Each row is a point on a landscape with many peaks, with its height.
A climber steps from a point to the highest of its 2 nearest points, and stops where none of them is higher. Distance is the straight distance between rows; heights are no part of it.
Nele: [131 121 144 118 152 129 149 111 129 186 130 120  92 124 105  73 134 122
 184 156 111 142  67 124 121 148]  height 199
tepo: [102 156 148 104 143 113 116  78  89 164 155 170  89 144 115 110 138 125
 138  67 150 164 144  89 114  91]  height 525
vidip: [139 154 122 124  90 138 171 140 157 173 115 128 102  80 112 193 148  91
  88 158  92 118  79 150 154 146]  height 320
liti: [132 132 114 131 123 132 116 147 154  42  96 101 178 159 178  93  99 151
 164 174 151 145 147 146 136 117]  height 376
bive: [118 151 183 119  95  88 115 170 111 128 165 159  55 130 149 127 119  83
 162 129 114 141 168 111 114 155]  height 72
sedu: [111 139 159 129 128 104 125 119 142  89 102 127 170 130 180 115 136 128
 127  91 195 153 139 145 140  70]  height 99
Banu: [132 166  70 121 130 102 156  93 112 148 159 163 121 115 151  71 101 191
 145 164 141 174 106 114 141 180]  height 399
Gefav: [131 142 121 168 124  79 118 149 172 148 125 133 106 121 160  90 137  79
 133 136 143 171  83  93 140 121]  height 531
semod: [128 144  96 116 144  94 130  96 109 151 149 146 106 134 129  62 109 180
 200 175 114 161 116 126  84 167]  height 434
komi: [153 111  67 116 135 107  96 127 146  88  97  86 138 132 145  81  92 170
 175 163 130 123 114 110 129 146]  height 328
Gube: [117 106  98 140  79  76  96 158 137 143 103 109 103 121 104  92 132  91
 146 118 132 132 104  83 163 147]  height 459
Vun: [144 125 146 177 157 181 120 155 163  84 137  98 138 126 105 113 124 133
 181 192  71 153  97 131 120 159]  height 258
gazen: [162 145 156 177 110 148 156 169 141  96 148 168 121  90 135 172 160 107
 103 137 110 120 143 108 116 134]  height 236
ruto: [137 175 130  70 105 162 188  97 105 157 134 176  59  86 120 152 125  99
 144 127 135 121 113 152 118 150]  height 73
naman: [136 153 111 105 154 157 146 108 144 118  87 142 164  92 171 173 117 173
  88 144 146 126 151 182 110 129]  height 344
leba: [ 87 119 175 152  99  93  79 144 105  60 197 119 110 174 109 113 150 129
 150 109 128 144 175  77 118 100]  height 533
Todi: [119 102 144 137 166 107  92 112 156 112 123 117 102 124 116  89 143 159
 180 153 115 154 110 103 110 140]  height 460
rolin: [ 97 112 136 115 175 130 101 109 103 139 151 120 144 149  97  95 107 194
 151 172  81 135 159 130 100 170]  height 522
ribu: [128 135 160 117 150 116 123 113 115 100 142 166 152 128 167 124 118 173
 136 115 150 144 182 126  89 120]  height 243
tizo: [147 119 121 131 147 180 137  73 122  93 122 139 145  95  97  92 173 182
 168 101 125 171  93 117 139 145]  height 265
tuf: [139 144 107  77 105 143 139 124  98 242 127 170  48 129 112 168 112  86
  81 118 111  89 134 117  74 103]  height 446
gurit: [114 132 154 116 137 116 151 149 178 207 129 120  95 112 170 138 136  84
 103 114 152 156  84 141 121  64]  height 128
Tum: [118 100 139 175 161  97 104 168 141 110 142 107 177 158 152 140 129 117
  70 119 163 110 143 101 117  86]  height 377
fik: [119 172 138  99 105 189 176 103  99 149 145 157  90 123 108 195 121  88
 116 115 103 136 107 156 150 148]  height 81
nebaz: [109 148 119  66 128 120 151  62  95 175 114 164  77 147 106  95 149 125
 156  67 161 148 127 124 125  97]  height 582
Rotud: [105 152 179 129 167 189 157  82 102 142 169 150 130 113  81 140 121 147
 165 132 106 156 117 166  95 151]  height 234
Gak: [117 133 132 119 183 135 162 101 110 231 151 146 115 123 113 121 117 160
 111 169  93 112  91 130  84 129]  height 336
kerir: [127 110 107  69 134 168 153  82 101 189  95 145  92 123  87 137 145 104
  99  80 126  92 114 156 142 124]  height 465
bopek: [153 102  90 169 168 100  97 126 136 116 121 137 153 114 139 108 169 159
  91  98 140 109 141  88 131  93]  height 335
Bazo: [106  86 119 108 148 144  98  94 121  88 118  71 185 190  78  95 133 169
 184 143 127 137 129 155 143 127]  height 342
vudak: [111 163 140 123 112 121 120 149 115  52 166 157 141 158 173 106 116 163
 129 134 135 150 205 133 120 131]  height 245
turo: [161 119  98 160 144 141 125 141 155  70  98  97 172  94 172 148 108 157
 109 177 125 113 121 153 125 153]  height 257
Tokun: [145 111  96 193 162 169 127 100 110 115 180 150 187 117  90 117 171 150
  76 117 104 109 121  94 158 153]  height 427
fel: [113 103  79  77 122  93 139 120 166 197  79  95 126 141 160 123 117 114
  57 126 156 126 114 162 149  87]  height 343
gezit: [107  97 158 112 113 128  89 101 106 108 119 116 125 155 104 103 158 161
 184 102 139 142 147 118 134 109]  height 529
Bame: [169  97 118 140 132 149  94 139 128  38 109 139 144 131 149 112 143 204
 130 122 138  69 169 125  89 114]  height 267
segib: [109 139 140 124 164 106 159 130 138 227 135 129 109 141 143 134 101 117
 142 194 115 131  84 147  88 112]  height 356
tet: [130 182 148 112  75 166 182 146 123 127 124 135 156  93 118 225 100 107
 118 164 118 116 126 189 159 147]  height 410
gam: [123 110 151 180 115 120 112 144 104  47 208 113 147 163  99 118 170 148
 116  93 116 131 148  76 120  88]  height 476
roge: [148 105 116 120 189 133 162  94 155 199 115 155  89  87 138 117 184 140
 108 101 126 120  87 107 105  88]  height 150
tezo: [134 130  63 124 113 155 155 102 133 145 115  99 156  95 103 158 112 167
  70 163 100 122  85 174 161 169]  height 699
Putis: [112 133 129  93 119 141 176 100 121 169  81  79 117 137  74 134  88 108
 153 147 129 103  98 204 146 148]  height 305
tiz: [125 133 164 170 134 115  95 186 130 117 167 128 140 141 154 160 110 118
 114 178 100 124 164 107 102 147]  height 107
Vem: [114  94 163 157  99 156 132 145 115 137 133  87 123 144  77 135 149  76
 110 107 115 106 113 107 174 136]  height 623
sozik: [110 136 160 180 125 114 131 152 158 162 177 117 129 126 117 119 145  82
 119 108 119 172  91  90 139 121]  height 611
kanat: [149 109 155 102 140 138 123 142 145 118  93 149  94  83 145 150 114 143
 156 143 114  93 135 143  93 153]  height 401
boma: [ 93 139 101  85  95  90 120  93  97 117 121 138 172 177 137  89 114 146
 143 100 178 161 145 129 175 135]  height 706
Fef: [126  57 143 162 147  93  69 143 123 143 120  83 119 141  79 121 145 119
 111 103 109  85 134  85 117 125]  height 490
rukaz: [119 145 146 151 115 151 159 118 148  84 126  97 205 140 139 120 129  99
 138 120 171 195  96 159 171 127]  height 127
dela: [108 122 151 159 120  75  75 183 120  79 162 125 140 176 159 117 113 128
 122 167 117 121 191 100 105 118]  height 82
nukef: [ 93 121 159 120 174 136 127 119 161 220 126 105 171 159 124 173 117  88
  75 138 132 128 107 166 120  82]  height 530
Zot: [135 121 132 186  98  95 118 194 150 131 157 134 130 136 145 146 100  98
 118 188  98 137 122 103 125 169]  height 129
vesa: [105  98 126 123 100  51  69 159 121 105 112 111 101 174 159  98 111 130
 156 125 157 145 160  90 123  98]  height 502
faf: [115 168 125 152 120 122 149 108 135  97 119 121 179 128 175  97 134 122
 146 107 191 200 120 137 155 108]  height 115
Bub: [ 88 113 127 124 132 142  82 101 143  88 106  76 151 198  72  93 140 172
 229 148 111 172 120 115 129 103]  height 323
vaz: [119 112 155 108  83  87 101 169 108 176 118 128  96 144 121 136  84  66
 108 115 128  96 165 129 111 131]  height 240
Nev: [141  87  83 140 100 116 105 155 139 137 100  83 101 101  80  99 108 122
 133 134 105 106  65  92 170 159]  height 416
Suvu: [163 144  76 152  96 106 148 143 130  72 127 156 119  88 158 138 154 139
  87  95 154 123 129  99 161 146]  height 198
lekev: [146 147  44 147 154  98 122 106 111 163 161 176 123 109 143  89 137 189
 114 156 119 139 106  87 128 175]  height 367
kuv: [150 111 138 129 164 177 121 110 124 143 127 152 135 115 108 173 149 132
  81  71 130  84 155 118 131 111]  height 261
pumum: [ 86 114 170 159 121 126 100 148  74  82 224 128  81 167  96 112 149 108
 124 105  88 138 185  70  92 133]  height 612
sed: [142  93 168 151 151 143 119 151 163 106  97 101 138 116 128 132 150 112
 126 103 147 117 104 133 145 105]  height 158
kop: [125 143 167  96 183 151 106  94  86 129 154 171 116 124 128 143 121 168
 125  93 125 120 184 113  78 109]  height 271
ziz: [108 109 153 139 135 149 136 111 123 150 171 119 108 148  61  86 136 132
 197 144  78 153  87 129 122 166]  height 210
gatav: [114 160 136  86 176 163 133  75  65 172 172 178 110 154 106 140 119 131
 128 117 112 113 166 137  92 145]  height 297
tev: [156 175  97 141 125 136 168 121 137 118 140 180  89  67 126 143 162 110
 119 127 100 137  94 112 137 156]  height 244
Ludek: [130  96 114 146 114 120 145 155 166 174 110  82 106 102  94 122 142  79
 126 137  98 116  54 124 164 153]  height 380
Fara: [106 103 175 151 147 118  99 134  98 197 162 103  93 126  65 139 138  72
 105  88  98 120 134  97 116  87]  height 413
peliz: [165 143  90  94 135 151 156 103 113 120  99 177  74  66 156 131 121 171
 128 134 132 127 124 137 114 172]  height 316
pavi: [159 124  99 144 144 136 121  85  98  83 133 156 174 133 134 128 177 155
  82  68 154 108 158 101 142 101]  height 296
Katu: [125  61 111 137 162  95  88 141 144 169 102  87 135 141 115 100 134 120
 130 121 120 110 107  99 138 119]  height 444
Bati: [119 156  99 105 146 124 165 112 127 145  96  91 176 141 134 141  61 132
 138 192 127 134 110 210 141 157]  height 534
samus: [137 127  75 125 149 138 102 148 161 102 122  89 110 139 129  61  75 157
 210 201  97 146 126 118 128 156]  height 301
Ruf: [122 121 178 137 146 136 128 142 135 202 144 139  89 115  89 175 150  74
 100 109  98 113 112 109 107  97]  height 391
noran: [129  92  98 129 152 143 128 114 151 164 112 126 145 114 114 161 159 119
  59  79 134  83 126 118 149  80]  height 290
Mome: [143 144  86 118 114  97 136 114 156 116  67  97 104  97 151  69 132 124
 222 135 165 185  75 121 139 109]  height 166
fabiz: [139  69 107 119 179  98 104 134 160 138  62  58 149 145 146 125 107 104
 133 154 139 114  82 128 155 108]  height 405
diz: [139 140 157 168 118 172 120 174 127  40 187 121 167 161 143 130 149 169
 122 148  85 103 170 123 106 127]  height 133
bifo: [109 163 106  91 109 107 141 117 112 136 122 140 174 149 145 126  93 136
 123 151 164 143 161 163 149 147]  height 586
vetu: [ 99 139 168 159 154 155  97 134  77 125 220 152 101 157 100 158 116  88
 109 130  82 121 180  87  97 142]  height 520
dimo: [ 98  98  73  97 100  52 107 133 113 180  91 107 143 177 135 107  91 107
  94 133 147 108 147 139 138 134]  height 461
Repas: [128 151 181 120 122 191 159 131 100 137 156 153 122 123 101 190 119 102
 138 109 113 111 154 152 123 151]  height 91
sezut: [147 145 109 164 105 129 145 139 141 108 144 160 122  70 150  99 174 135
 118 118 140 175 103  96 143 138]  height 219
Pir: [116 117 111 131  72 103 113 145  81  72 156 124 159 194 116 136 116 120
  85  86 152  84 181 111 154 123]  height 250
fop: [122 152 109 110 112 124 144 127 113 196 161 170 110 146 136 151 121  71
  64 108 121 134 140 131 124 109]  height 420
leniz: [122 140 112 149 141 163 128  69  99 114 153 154 140 114 109 110 182 140
 131  91 121 160 116  99 130 124]  height 247
rafo: [106 176 186 127 135 122 153 158 156 187 144 129 120 122 157 160 114  70
 108 117 142 154 112 152 111  94]  height 116
Val: [125 126  70  86 105  86 127 134 122 166  75 140  92 115 147 119  83 154
  96 136 138  87 135 150 117 155]  height 378
gop: [122 139 179 139 198 116 110 136 163 142 120 117 108 129 149 146 104 132
 184 213  94 138 111 153  57 134]  height 406
tosa: [109 118 175 156 196 107 100 135 155 121 142 102 109 130 131 105 132 119
 176 164  82 167 106 113  83 120]  height 435
Lus: [142  90 102 102 122 148 130  95 130  78  96  64 191 148  94 108 137 159
 168 109 145 138  98 154 181 133]  height 370
zifop: [125 135 171 176 128 193 135 148 148  58 171 111 143 110 116 118 159 140
 169 156  90 168 109 142  98 141]  height 237
Mozem: [ 84 130 177 150 178 156 118  84 106 149 178 112 141 136  77  98 145 152
 173 142  86 168 101 142 124 134]  height 220
binan: [174 109 124 149 117 167 126 165 126  61 136 155 131  99 118 177 142 163
 102 142  85  54 156 109 111 162]  height 194
Gat: [169 147 153 138 116 173 144 128 128 114 131 179  80  59 124 179 152 121
 130 115  99 122 113 120 114 160]  height 266
Los: [ 98 122 100 118 146 108 117 113 130 157 162 130 159 156 107  76  85 159
 159 190 111 158 143 125 113 176]  height 475
maf: [107 151 105 135 131 112 130 132 101 152 183 170 145 156 140 136 111 108
  82 119 123 139 168  94 127 143]  height 366
Roko: [105 132 193 125 160  98 111 159 144 184 138 115 112 143 132 148  96 102
 151 180 117 130 122 156  76 135]  height 379
mupat: [147 126 117 141 119 134 117 114  82  74 147 152 176 169 138 148 135 131
  75  90 160  87 175 107 143 123]  height 272
Bam: [163 122 156 128 157 160 136 137 166  71  75 146  91  83 163 128 138 151
 193 156 132 130 123 155  82 149]  height 445
Lanab: [143 177  68 101  89 183 185  87 123 165 165 150 130 106 119 210 136 108
  44 133  91 144 110 163 163 127]  height 248
kuz: [140 128 148 125 117  75  90 171 148  89 129 130 102 145 187 101 120 126
 174 150 152 161 163 112 119 132]  height 575
kodo: [162 132  93 150 102 148 107 161 143  16 104 107 171 148 173  97 135 194
 148 154 147 105 161 143 117 115]  height 319
nub: [146 117  74 158 109 155 150 129 116 126 132 128 166 101 110 162 124 130
  83 149  87 111 108 130 166 185]  height 604
vezi: [ 99 170 194 126 107 112 126 157 127 127 167 149  97 149 147 119 121  88
 145 102 143 155 157 131 121 113]  height 89
tuma: [106 141  89 133  76 107 127 105  96 157 162 144 134 158 113  99 147  95
 127  90 133 157 116  86 171 140]  height 286
feno: [125 115  78 142  52 125 129 119  86 109 148 117 124 149  82 117 142 112
 134  96 123 117 125  87 208 160]  height 262
dobo: [162 123 182 169 150 155 122 161 170 101 106 110 131  91 141 177 166 109
 126  87 138 110 113 108 109  83]  height 177
nube: [147 148 135 155 166 164 145  93 125 129 159 175 148  89 140 134 163 135
 105 104 112 158 131 117 118 128]  height 226
redu: [145 141 103  91 122 149 175  74 111  90  89 141 116  71 143 112 124 178
 127 108 137 134 127 166 132 166]  height 298
bog: [163  93  85 198 181 143 133 125 145 118 124 149 156  80 118 131 169 148
  84 108 104 105 117  81 130 139]  height 359
gur: [135 100 113 192 112  79  94 138 115  63 181 131 146 155 129 124 173 143
  98  81 146 119 137  49 142  85]  height 428
bomab: [ 83 125 180 115 176 128 115  92  86 194 183 114 111 161  78 133 114  98
 105  98 101 143 136 115  98  88]  height 452
mem: [ 92 149 117 101 139 143 156 107 147 108 101  73 170 180 112 110  75 132
 191 174 146 143 139 198 143 160]  height 477
lizap: [131  98 161 102 104 120 113 137 155  94  84  80  75 134  90  70 135 117
 227 102 120 112 125 133 145 129]  height 33
Buku: [129 123 123 118 155 157 140 126 119 121 104 148 154 110 127 153 120 149
 110 117 150  99 149 152 142 143]  height 393
seg: [117 100  95 122 105 115 129 116 142 124  87  82 153 139 108 106 141 130
 129 100 153 127  95 125 185 127]  height 398
Kuf: [125 117 132  98 205 133 113 106 120 145 139 152 147 123 136 114 113 200
 149 157 115 122 148 150  82 154]  height 468
gog: [126  87 155 123 134 113  85 112 113  77 102  96 156 167 116 123 159 163
 144  91 153  97 140 128 132  82]  height 484
Kera: [100 109 111 123  96  62  94 157 113 151 101  91 156 194 144  99 102  74
 124 118 159 125 143 128 160 120]  height 518
Pepus: [168 127 143 151 117 174 156 155 147 152 122 142 103  52  94 198 168 112
 122 134  96 105  83 127 128 149]  height 291
Noga: [144 108  99 114  54 129 122 129  76  94 136 108 134 164 106 121 130  98
 104  71 154  77 153 109 185 139]  height 246
muma: [130 151 161 159 159 100 117 183 146 133 143 150 157 117 187 163 132 110
  79 123 152 124 168 113 113  92]  height 309
Ratod: [148  97  88 106 179 138 111 105 138 108  97 145 126 103 151  85 120 210
 162 166 114 114 142 134  96 161]  height 414
pogu: [105 182 145 113 110 150 181 120 114 131 153 143 179 150 147 154  88 107
 114 152 148 173 149 184 157 157]  height 513
lino: [108  91  83  69  99  93 125 120 108 156  70 106 125 136 124 119  81 135
 111 151 133  91 143 173 150 164]  height 415
gomi: [162 123 115 175 112 173 137 168 131  39 151 139 185 118 140 148 132 161
 101 170  94  82 154 133 124 158]  height 163
san: [109 162 133  93 105 131 187  64 102 159 120 131  92 112 116  83 155 119
 164  97 164 182  99 148 144 118]  height 646
Tapu: [152 142 186 174 122 210 140 136 127  41 137 125 158 110 128 127 160 152
 125 130 112 139 123 152 110 139]  height 218
Pofoz: [144 116 106 152 102 124 111 201 152 118 146 109 144 130 102 146  76 124
 135 214  70 120 131 119 133 186]  height 153
Gesof: [139 125  87 115 112 175 171  77 122  95  97 127 119  86  88  97 140 185
 158 101 138 155  98 152 162 173]  height 281
Zil: [128  83 119 146 114  47  64 153 140  75  97 112 136 178 166 125 145 162
 164 105 168 120 153  71 124  63]  height 450
sali: [178 107  63 117 178 117 101 112 157  84  73 106 137  95 169  96  92 187
 160 193 118 128 114 142 112 153]  height 365
fute: [117 166 138 101 126 115 124 119 104 191 165 175  59 142 139 138 129  74
 104  75 146 148 144  97 104  98]  height 469
posu: [145 115 129 107 105 138 133 134 129  97 111 134 123 103 116 141 113 124
 131 141 117  94 146 137 136 169]  height 439
leli: [124 159 159 137 113 151 133 155 131 148 148 136 186 155 138 197 107  85
  74 153 120 112 139 156 139 117]  height 438
dade: [173 164 107 174  79 154 171 158 131  78 133 175 141  73 169 180 142 120
  68 111 137 122 136 117 145 132]  height 205
zenen: [124 110 135  93 129 107  99  92 118 103 110 126 100 134  89  75 142 179
 223 115 119 142 130 107 111 142]  height 493
Zofip: [130 124 126 139 126 137 156 147 156 173  81 100 141  95 106 163 114 111
 116 165 103 114  66 158 156 158]  height 350
mugol: [149 126 104 169 138 164 137 129 123 131 167 169 157 105 107 137 130 147
  89 160  82 126 129  92 131 182]  height 508
Deka: [145 156  74  87 127 132 148 117 135 146  95 174 126  70 175 175 107 160
  70 128 137 101 163 155 127 136]  height 302
ruli: [118 149 178 105  86 115 152 155 128 160 129 164  50 112 123 125 109  77
 186 153  99 123 128 136 105 164]  height 58
petu: [126 186 160 141 110 156 152 162 147 118 151 133 178 114 150 197 101 102
 109 177 126 146 136 180 130 142]  height 453
lam: [133 135 123  96 142  94 118 110 143 172 100 150 107 127 153 123 149 117
 130  53 170 146 116 106 126  51]  height 174
Ravu: [124 147 172 120 102 187 133 126  85  63 166 132 145 153 111 146 127 107
 133 105 119 109 158 145 135 144]  height 102
duza: [120 100 122 141 105  63  98 162 117 128 123 105 163 171 149 121 134  90
  73 101 176 104 158 110 157  80]  height 447
Difun: [135 143 103 111 101 131 104 136  96  68 161 186 118 145 149 102 129 167
 142 145 117 116 201 111 130 180]  height 287
mufa: [ 83 121 166 104 167 128 126  89 129 233 153 111 136 162  98 140 130 103
  71  98 121 134 104 135 120  60]  height 489
Ber: [128 116 169 107 119  81 122 134 139 148  87 141  77 106 156 116 146  93
 149  74 170 114 146 100 117  91]  height 191
Rubi: [ 96 104 142 112 100 114 120 143 111 217 126 109 109 162 103 134  99  77
 116 142 109 105 136 143 129 134]  height 264
Fizef: [143 112 141 159 127 150 121 149 158  68 107  68 180 150 141 119 140 101
 156 123 155 146  89 136 166 109]  height 140
mek: [126 160 139 107  91 149 191  91 126 126  82 118  96  73 110 110 154 112
 153  82 138 161  88 169 164 131]  height 590
fer: [158 133 185 168 154 196 132 123 132  68 136 125 153 101 120 158 158 144
 117  93 138 107 131 138  99  96]  height 200
sop: [123 105 100  92 121 142 145 103 162 187  97 115 159 114 133 159 142 108
  50 107 158 110  94 143 158  81]  height 317
zuda: [118 161 181 136  92 135 146 157 144 133 132 125 113 123 149 157 120  72
 127 122 150 158 128 148 141 121]  height 104
tivod: [153 123  63 152 137 128 122 164 165 115 103  88 169  96 145 167  72 142
 104 210 104 102 101 148 159 179]  height 211
rup: [107 162 130  95 106  68 117 121 103 135 139 174 121 155 163 103  74 127
 135 128 152 146 184 147 115 138]  height 474
dok: [105 155 149 105 142 116 119 138 124 174 154 141 173 151 158 170  82 114
  72 134 150 115 176 147 116 104]  height 514
dabo: [132  99  51 107 148  74 118 136 161 164  68  72 134 136 171 110 103 101
 105 152 143 100  98 143 154 108]  height 373
gobob: [112 129 123 142 120 150 105 107 126  52 110  96 157 170 115  81 144 186
 218 139 144 192 128 131 131 101]  height 307
Sema: [122 124 106 124 131  77 156 142 128 199 112 115  72 127 146  71 129 119
 160 151 139 144  68 126 130 124]  height 188
foti: [116 120  98 149  90  92 118 121 132 122 136 139 138 141 135 106 170 110
 110  82 175 163 109  84 172 101]  height 260
fikob: [121 139 133 102 159 165 160  96  76 221 158 157 105 152  83 144 112 128
 124 147 108 122 109 141  94 119]  height 318
ver: [127 117 158 117  84 129 133 181 151 120 118 115  62 107  95 120 110  92
 189 139 107 106 123 139 118 174]  height 48
Beluv: [115 156 142  86 105  63 102 163 140 124 105 154  77 139 172  90  94 129
 178 131 153 135 174 126 106 141]  height 492
gelob: [145 115 127 150 164  83 106 149 155 137 102 134  89 100 162 100 147 133
 148 127 126 139  99  98 117 115]  height 471
Dud: [130 141  76 122  74  67 116 126 131  85  97 140 121 127 167 100 142 127
 154  93 180 152 121  95 171 120]  height 235
paru: [151 164 117 127 164 144 135 111 135 137 139 207 138  92 158 160 139 137
  58 107 134 151 160 120  98 111]  height 216
Vene: [127 121 113 140 136 167 115 146 169 107 152 104 109 119  96  86  96 160
 189 198  78 135 113 125 129 181]  height 280
Vele: [114 140 167 181  98 132 132 161 115 132 173 123 143 141  94 148 159  44
  93  96 116 130 116  96 160 123]  height 722
voveg: [ 86 110 155 105 113 120 150 127 123 193 110  75 127 161  79 109 100  54
 145 120 125 109 117 179 147 146]  height 284
pufi: [134 130  98 163 141 136 105 184 158 109 121  76 154 133 151 142  64 118
 149 235  89 143 102 134 141 170]  height 176
tove: [114 130 186 101  98 113 126 171 119 181 106 143  62 121 127 143 133  61
 134  89 138 103 141 129 106 100]  height 212
ragor: [161 164 133 158 158 132 127 151 169 139 135 181 150  90 175 197 131 134
  64 118 145 129 163 115  98  85]  height 256
Kos: [143  94 146 142 108 158 117 161 140  76 136 104 142 132  97 123 137 146
 150 132 105 100 137 131 142 153]  height 487
pesod: [ 86 145 133 124 126  93  99  99 107 104 149 130 162 182 127 111 124 156
 172 118 156 167 163 116 135 112]  height 597
Vadel: [145  76 171 154 119 130 107 151 124 101 136 102 124 145  77 136 157 107
 118 100  94  71 129 100 132 134]  height 552
kalir: [121 152 147 154 111  86 101 139 119  50 146 108 157 162 178 117 137 141
 124  83 181 146 150 107 120  80]  height 83
ludu: [113 153  90 128 146 138 159 108 147 157 117 105 190 119 143 147  99 150
  90 178 133 148  94 177 141 141]  height 602
vavi: [132 134 127 101 170 128 148  69 128 184 123 163  98  91 154  97 173 149
 125  76 158 163 106 111 109  68]  height 161
Goso: [137 121 114 132 142 124 165 112 180 203 127 127 121 101 156 116 173 104
  94 115 146 156  71 120 126  65]  height 138
palut: [153 116  94  59 127 163 173  83 111 224 122 168  73 103  99 145 147 136
  80 121 114  78 106 143 116 117]  height 497
tol: [179  84 113 139 166 170 122 129 113  68 121 142 158 117 124 166 144 182
  93 103 121  51 168 115 105 124]  height 227
Nipo: [116 144 100 127 109 110 118 127  91 121 173 167 106 139 141 112 129 136
 132 131 121 149 162  85 129 175]  height 324
talis: [137  91 115 202 148 103 102 129 129 114 145 124 148 138  99 137 176 132
  79  71 139 102 122  66 133  84]  height 381
Bala: [114 130 105  92 120  75 136 112 144 163  66 117  93 127 159  86 146 127
 175 119 178 157  80 127 133 102]  height 175
nir: [101 116 155 115 165 115 108 135 137 161 108 104 175 157 145 146  95 105
 102 147 159 119 145 162 120  95]  height 600
mul: [108  92 178 113  97 120  93 173 140 119 123  81  69 157  75  95 115 108
 199 141 113 123 133 127 126 138]  height 40
lalop: [119  84  85  95 109 136 138  91  94 165 105 101 122 128  82 109 136 118
 110  88 130 114 103 138 175 151]  height 430
fubeb: [105 134 131 105 130 129 114 138 138  92 111  98 140 154 130  85  98 141
 183 158 134 138 145 171 133 146]  height 431
duri: [153 140 167 126 124 168 148 118 155  77  71 115 122  85 136 108 142 160
 189 118 140 149 111 172 126 134]  height 491
Soni: [141 154 168 151  86 164 138 152 115  37 184 132 160 189 151 135 134 149
 125 101 136  95 165 136 117 115]  height 114
mube: [128 151 156  90 116 152 136 133 119 243 136 146  85 118  90 201 120  69
 108 148 107  98 112 138  90 102]  height 423
mema: [121 156 199 120 168 194 125  81  92 102 182 148 120 129  99 148 136 151
 149 112 108 157 168 139  83 117]  height 249
gudi: [173 144  91 129 133 121 141 127 154  77  73 144 161  81 191 146 113 178
 113 139 154 129 128 161 120 143]  height 299
kevug: [160 129  72  96 130  82 153 105 111 160  94 167  78  75 159 116 105 182
 108 156 136 101 116 125 109 145]  height 345
Bok: [142  99  90  49 102 146 148  99 117 218  96 148  51  98 116 172 117 113
  60 107 108  63 137 142  98  99]  height 470
Batoz: [140 168  84  88 102 157 170 100 118 144 129 162 121  98 139 194 112 123
  49 138 118 111 148 164 143 131]  height 270
Ris: [136 136 141 111 105 160 160 120 135  87  71 107 123  87 144 126 141 110
 149 103 163 136 113 169 168 125]  height 539
Vogu: [137  93 149 149 163  95  83 130 152  55  99  91 149 161 152 118 162 152
 159 105 166 133 113 104 120  57]  height 440
gotif: [121 118 114 104 105 125 155 134 151 191  79  70 111 124  99 168  92 103
 105 178 107  98  80 190 138 134]  height 326
vofog: [118 129 151 163 119  72  81 172 129  35 146 104 145 187 184 110 130 149
 132 137 142 124 179  98  83  76]  height 67

Call two points neighbours if one is among the 2 nearest of the other. Go from one point of each pair to the other, from neighbour to neighbour, staying as high as possible. Name the lowest point that can't be avoided.
nir, boma -> leli
rolin, pumum -> Nipo
gezit, kuz -> rup
boma, san -> kanat
Vele, tezo -> bopek
tuma, kuz -> Noga
Vele, boma -> Todi
pumum, posu -> maf
